Each row is a point on a tangle of strands that fork, close into loops and nearly touch. The rows are in no order.
Points whose rows are less than 73.7 apart are linked; no others are. Some points are linked to none.
sivez: [1 -17 -37 -55 23 8 -9 24 10 6 -18 19 16 9 24 2 -18 7 -13 -3 19 -9]
Guked: [18 -3 0 -13 -2 15 4 9 -33 -16 -7 38 -7 37 6 3 -10 0 11 32 -30 -1]
madel: [-17 -17 -3 -66 43 38 -22 -36 6 23 0 -4 -20 -17 1 12 -27 24 10 14 -14 5]
tiri: [-3 -17 -17 -48 18 17 -8 -1 -2 -7 -8 14 5 -1 9 -4 -9 15 -9 18 -2 -6]
suk: [-40 -12 16 27 -5 -13 -4 -14 18 5 0 -36 16 -58 -44 -6 23 7 -13 24 10 -5]
bokog: [-8 22 16 44 -9 -20 44 13 4 1 -2 3 33 -8 -47 -13 7 -27 4 49 0 -5]
gafur: [30 -16 -12 -12 -2 31 -11 2 -31 20 -3 11 -25 20 16 17 -3 -18 51 15 -13 -4]
mopa: [18 -57 -9 -14 -20 28 -50 -27 25 -13 -30 -2 -23 -25 22 8 15 20 23 -16 15 19]
kon: [-6 -34 -16 -7 10 3 -34 -30 -13 16 -11 -29 -8 -48 -11 7 13 12 26 47 32 -28]
Nas: [1 -14 -3 15 -18 33 13 -6 7 14 -19 -3 5 -28 -28 11 9 -10 25 36 -24 14]
gelid: [13 8 -2 23 -5 14 34 22 -11 33 4 13 21 19 6 5 -1 -29 16 -14 -2 14]
gagi: [28 20 -10 0 13 -40 9 31 -7 -5 9 19 16 62 44 -17 -1 -27 -8 -36 1 -7]
Fogum: [1 29 4 36 5 -47 20 17 -25 35 32 -19 23 20 8 -4 21 -20 7 -4 30 -32]
Pav: [-30 45 23 -14 -4 1 42 10 33 -30 11 5 19 25 -3 -13 -23 5 -53 -50 -37 17]
suv: [-13 -10 1 18 -13 18 15 9 21 6 -4 -18 15 -27 -18 3 -1 -1 7 3 -7 19]
kidiv: [-23 -10 -5 -14 24 35 -11 -21 8 55 8 -44 0 -56 -25 25 -8 5 24 14 11 -8]
Vofen: [26 -6 -20 17 -17 25 38 14 -15 -6 -27 44 14 27 -6 8 -17 -22 40 44 -34 17]
padat: [13 4 -2 23 -21 -70 -4 -2 -16 -61 -8 13 2 27 7 -30 18 13 -37 4 9 -3]
Boz: [-6 0 4 -50 13 -24 -37 -19 27 -1 25 -28 -3 0 21 -12 -12 19 -34 -50 -1 -9]
Lusur: [-2 7 3 19 -22 8 23 16 8 -38 -21 28 9 22 1 -2 -6 -1 -10 -11 -10 19]
mapuz: [-2 9 8 -13 25 38 2 -9 -15 76 10 -35 10 -32 -2 22 -5 -5 21 -8 21 -15]
vube: [-39 2 8 -53 18 0 -24 -21 47 -7 14 -33 7 -26 -1 -7 -16 38 -41 -43 5 4]
zutep: [-14 42 22 12 -26 -15 32 12 23 -38 3 18 -3 36 8 -24 -13 -7 -37 -49 -27 37]
lufa: [-19 32 28 -15 1 20 30 0 12 -21 8 17 -6 27 -16 -1 -32 -5 -26 -24 -48 22]
zafom: [-3 -22 -53 -24 5 0 8 32 13 -6 -38 17 40 1 6 -7 -4 12 -20 17 30 2]
sisob: [1 36 30 37 -12 -32 27 7 10 -40 22 3 -5 36 -8 -7 -1 -14 -19 -38 -20 26]
lamok: [8 -20 -18 -28 14 21 -42 -5 29 31 7 -14 -1 -18 30 -1 -3 12 -2 -46 30 2]
Bove: [28 -17 -6 14 -17 11 -12 -7 -8 -14 -14 29 -32 23 23 10 1 -8 43 -7 -10 14]
bod: [19 37 12 24 10 -38 43 34 -19 32 20 0 37 35 19 -12 18 -32 2 -11 13 -21]
Naker: [6 17 15 -6 17 18 16 11 -4 39 18 3 4 11 18 14 -9 -23 8 -25 -4 7]
Degaz: [18 14 -5 2 9 -13 -10 11 -36 -8 14 28 -16 42 19 2 -6 -21 16 6 -3 -14]
rem: [-30 -21 4 -24 24 17 -12 -33 20 18 7 -24 -3 -46 -33 7 -2 16 -5 21 1 0]
bot: [17 -9 -19 -21 4 -16 -12 18 2 -32 -4 35 -2 32 32 -11 -4 4 -20 -18 -3 4]
nufav: [27 36 11 26 8 5 56 43 -19 30 8 20 42 39 9 -2 -1 -41 12 -10 1 11]
didet: [6 -17 -26 11 0 -14 -34 -2 -35 15 4 -22 -16 -27 -4 8 17 0 35 42 34 -33]
gika: [41 25 7 12 6 -46 3 15 -41 12 31 12 -3 57 47 -29 7 -31 13 -37 -5 -22]
vik: [12 8 30 15 -15 20 -4 -23 -7 10 15 -3 -32 5 3 19 6 -22 21 -4 -28 14]
bese: [21 -7 -7 -29 14 30 -20 0 -36 39 13 0 -16 19 24 10 -14 -12 31 -3 4 -17]
Dab: [-15 -4 -16 -8 -22 -27 15 7 19 -55 -49 14 20 -3 3 -23 8 30 -59 -14 13 14]
faz: [1 -16 -20 -63 24 36 -37 -16 7 37 7 -14 -16 -19 15 17 -19 16 15 -14 25 1]
ket: [9 -39 -11 1 -24 10 -38 -7 7 -16 -29 14 -21 -3 27 6 8 15 23 -11 6 7]
tadal: [-42 -12 20 7 0 13 -15 -18 31 8 3 -39 2 -52 -32 4 3 26 -15 7 7 -2]
piba: [-2 15 -17 3 17 -2 29 27 -18 58 11 -12 36 -5 -14 4 4 -9 10 37 28 -31]
leke: [13 -14 -22 -30 24 18 -48 5 -55 33 9 -9 -28 -2 6 10 -9 2 37 22 5 -34]
sim: [24 13 3 39 -20 7 33 10 -22 -3 0 39 2 31 -20 -1 -17 -37 36 26 -30 18]
Vusil: [39 23 22 11 17 -16 -12 8 -41 7 34 12 -27 44 38 1 -1 -30 27 -26 -3 -9]
pozas: [2 3 -13 28 -16 -64 9 3 3 -31 -2 -13 10 0 -8 -17 23 10 -36 13 23 -19]
gop: [18 -13 -15 35 -18 23 18 -16 -19 30 -9 -16 -16 -26 -38 11 3 -7 39 65 -33 13]
vosig: [-37 24 7 -13 -14 -16 33 5 46 -38 -7 -6 18 1 -4 -25 -9 21 -69 -42 -19 21]
zene: [2 5 20 -17 16 25 -4 -11 -3 51 27 -21 -4 -12 11 16 -8 -14 4 -23 11 -10]
tebe: [-10 -51 -24 -22 -11 14 -40 -26 20 2 -33 -13 1 -41 22 2 19 38 8 -2 32 -4]
fesu: [3 18 19 9 -23 6 11 6 32 -38 -10 15 -15 33 21 -1 -3 0 -6 -70 -29 43]
gupab: [-19 -9 -5 -24 5 2 -1 0 8 -24 -13 9 4 0 2 -16 -7 28 -34 17 -1 -4]
kopu: [13 -7 26 32 -25 14 -5 -27 -18 -7 2 -2 -41 -4 -16 14 2 -15 49 26 -35 14]
kavu: [-20 2 5 -11 -5 -21 15 -3 22 -41 -10 -2 15 -11 -1 -17 3 35 -58 -8 -9 6]
makuf: [16 25 0 59 -15 -45 7 24 -17 3 4 0 19 19 -13 -8 21 -30 22 6 28 -18]
lup: [2 19 10 49 -8 1 41 15 -4 -5 -3 18 13 4 -39 0 3 -24 17 31 -31 14]
Zet: [3 27 18 39 -19 -54 11 -4 -4 -52 9 18 -4 23 -8 -13 1 1 -23 -1 -14 -1]
tusup: [-15 -20 -24 3 -5 -59 -4 2 -5 -42 -27 8 21 -8 0 -33 31 29 -53 14 34 -20]
sidas: [4 -19 -11 -27 20 7 -53 -24 -46 5 1 -2 -46 -15 12 12 -5 16 21 31 -4 -27]
duzit: [-18 -8 28 -30 2 48 -8 -20 21 16 -3 -16 -13 -24 -11 12 -16 20 5 -18 -28 12]
sumek: [10 -5 -27 22 -22 -2 31 37 8 -34 -26 47 31 19 6 -12 4 -12 -10 8 7 13]
Tetom: [-18 -26 -18 -5 -23 -25 15 7 -1 -31 -56 20 32 -10 2 -20 17 30 -49 14 29 10]
tuga: [-12 -7 3 12 -9 13 -2 7 41 -10 -8 -5 4 -14 0 12 0 2 -3 -28 -3 25]
Koviv: [4 6 7 60 -21 -34 -7 8 -6 -10 14 -15 -5 -7 -10 1 24 -18 8 5 31 1]
neb: [4 -14 2 -13 -2 16 -9 13 43 13 1 -12 7 -2 27 3 3 3 -8 -62 12 9]
sopa: [-6 -7 16 61 -23 -24 -8 -15 6 -15 4 -31 -3 -40 -32 1 28 -2 3 18 10 -2]
bila: [-7 15 14 -13 -4 25 21 11 3 -20 0 33 -8 26 -10 9 -18 -5 -4 8 -35 13]
Tinat: [3 1 1 -4 9 -10 -19 -3 3 2 14 -12 -9 -11 -4 1 7 -4 -13 -2 19 -20]
Zop: [-33 -13 10 -63 27 51 -15 -31 30 1 -10 -11 -17 -24 -4 4 -27 36 -19 -5 -17 12]
mebo: [-37 -4 10 -51 18 15 -21 -30 25 -18 2 -14 -19 -24 -4 3 -18 46 -32 -23 -18 18]
tofos: [11 8 -16 -10 5 -14 -4 30 12 -10 1 14 17 38 19 4 1 -9 -17 -23 12 3]
mamam: [-19 4 41 5 -4 44 0 -20 28 20 23 -12 -23 -24 -20 17 -11 -4 3 -27 -20 25]
Nufud: [-20 -20 -39 -7 4 -17 28 26 12 -15 -42 21 48 -7 -8 -19 10 24 -48 23 32 -1]
Zugor: [-2 8 32 27 -33 29 -3 -4 45 -23 -5 9 -13 13 15 9 3 -6 22 -64 -25 49]
vokur: [9 -18 -8 3 5 -15 -36 -12 -47 -12 3 8 -35 -12 0 -1 6 -1 23 53 6 -32]
zuzul: [21 4 4 33 -15 -3 6 1 5 -24 0 25 -11 22 7 -1 0 -8 23 -13 -4 19]
Zipu: [1 -44 -39 -26 16 3 -49 -18 -7 8 -10 -23 -15 -32 12 4 10 25 10 12 41 -22]
nal: [11 21 -9 7 10 -16 10 14 -37 43 13 -13 11 4 -2 2 8 -17 17 16 22 -39]
rovem: [2 4 9 -44 25 -14 -38 -26 -8 5 33 -17 -29 5 26 -2 -9 9 -12 -23 -8 -23]
meri: [-5 7 16 -41 40 16 -50 -30 -3 31 37 -30 -39 -26 5 17 -12 12 -2 -9 5 -21]
fulu: [10 -16 -31 27 -4 -43 28 38 5 -36 -31 24 39 21 11 -19 24 1 -18 13 29 1]
bepuz: [-3 17 56 13 -7 32 -5 -26 12 -3 26 -27 -39 -17 -23 24 0 -13 11 -17 -34 17]
popi: [6 2 6 29 -7 16 0 -39 -28 18 15 -21 -30 -30 -34 16 0 -12 44 52 -32 -9]
Tosir: [-2 25 -9 17 7 0 46 13 -31 41 8 -13 31 -16 -52 6 5 -20 16 61 9 -20]
tomi: [1 24 -2 22 10 -33 31 17 -24 10 8 -1 28 4 -36 -3 2 -11 -1 69 10 -36]

How many points has the smallest loop of links through each point below? Write 0 if it is on no loop.
zutep: 11
leke: 12
Nufud: 8
kidiv: 14
mamam: 15
sumek: 0

A fork is a point with three links, a tip a point with one. Leave the first point through the second and follow the links. Name the first fork or tip that comes.
nal; piba: Vofen
makuf; Koviv: Fogum
popi; gop: Zop
bese; leke: Bove
bot; tofos: bila

Name the points in between on the shortest way along the links from the first point to the second, in order.
nufav; bokog: bod Fogum nal piba Tosir tomi
Zugor; Bove: fesu zutep Pav lufa bila Lusur zuzul
lamok; meri: faz madel Zop mebo vube Boz rovem
sim; rem: lup bokog tomi Tosir piba nal Fogum makuf Koviv sopa suk tadal
bot; bese: tofos gagi gika Vusil Degaz Guked bila Lusur zuzul Bove gafur
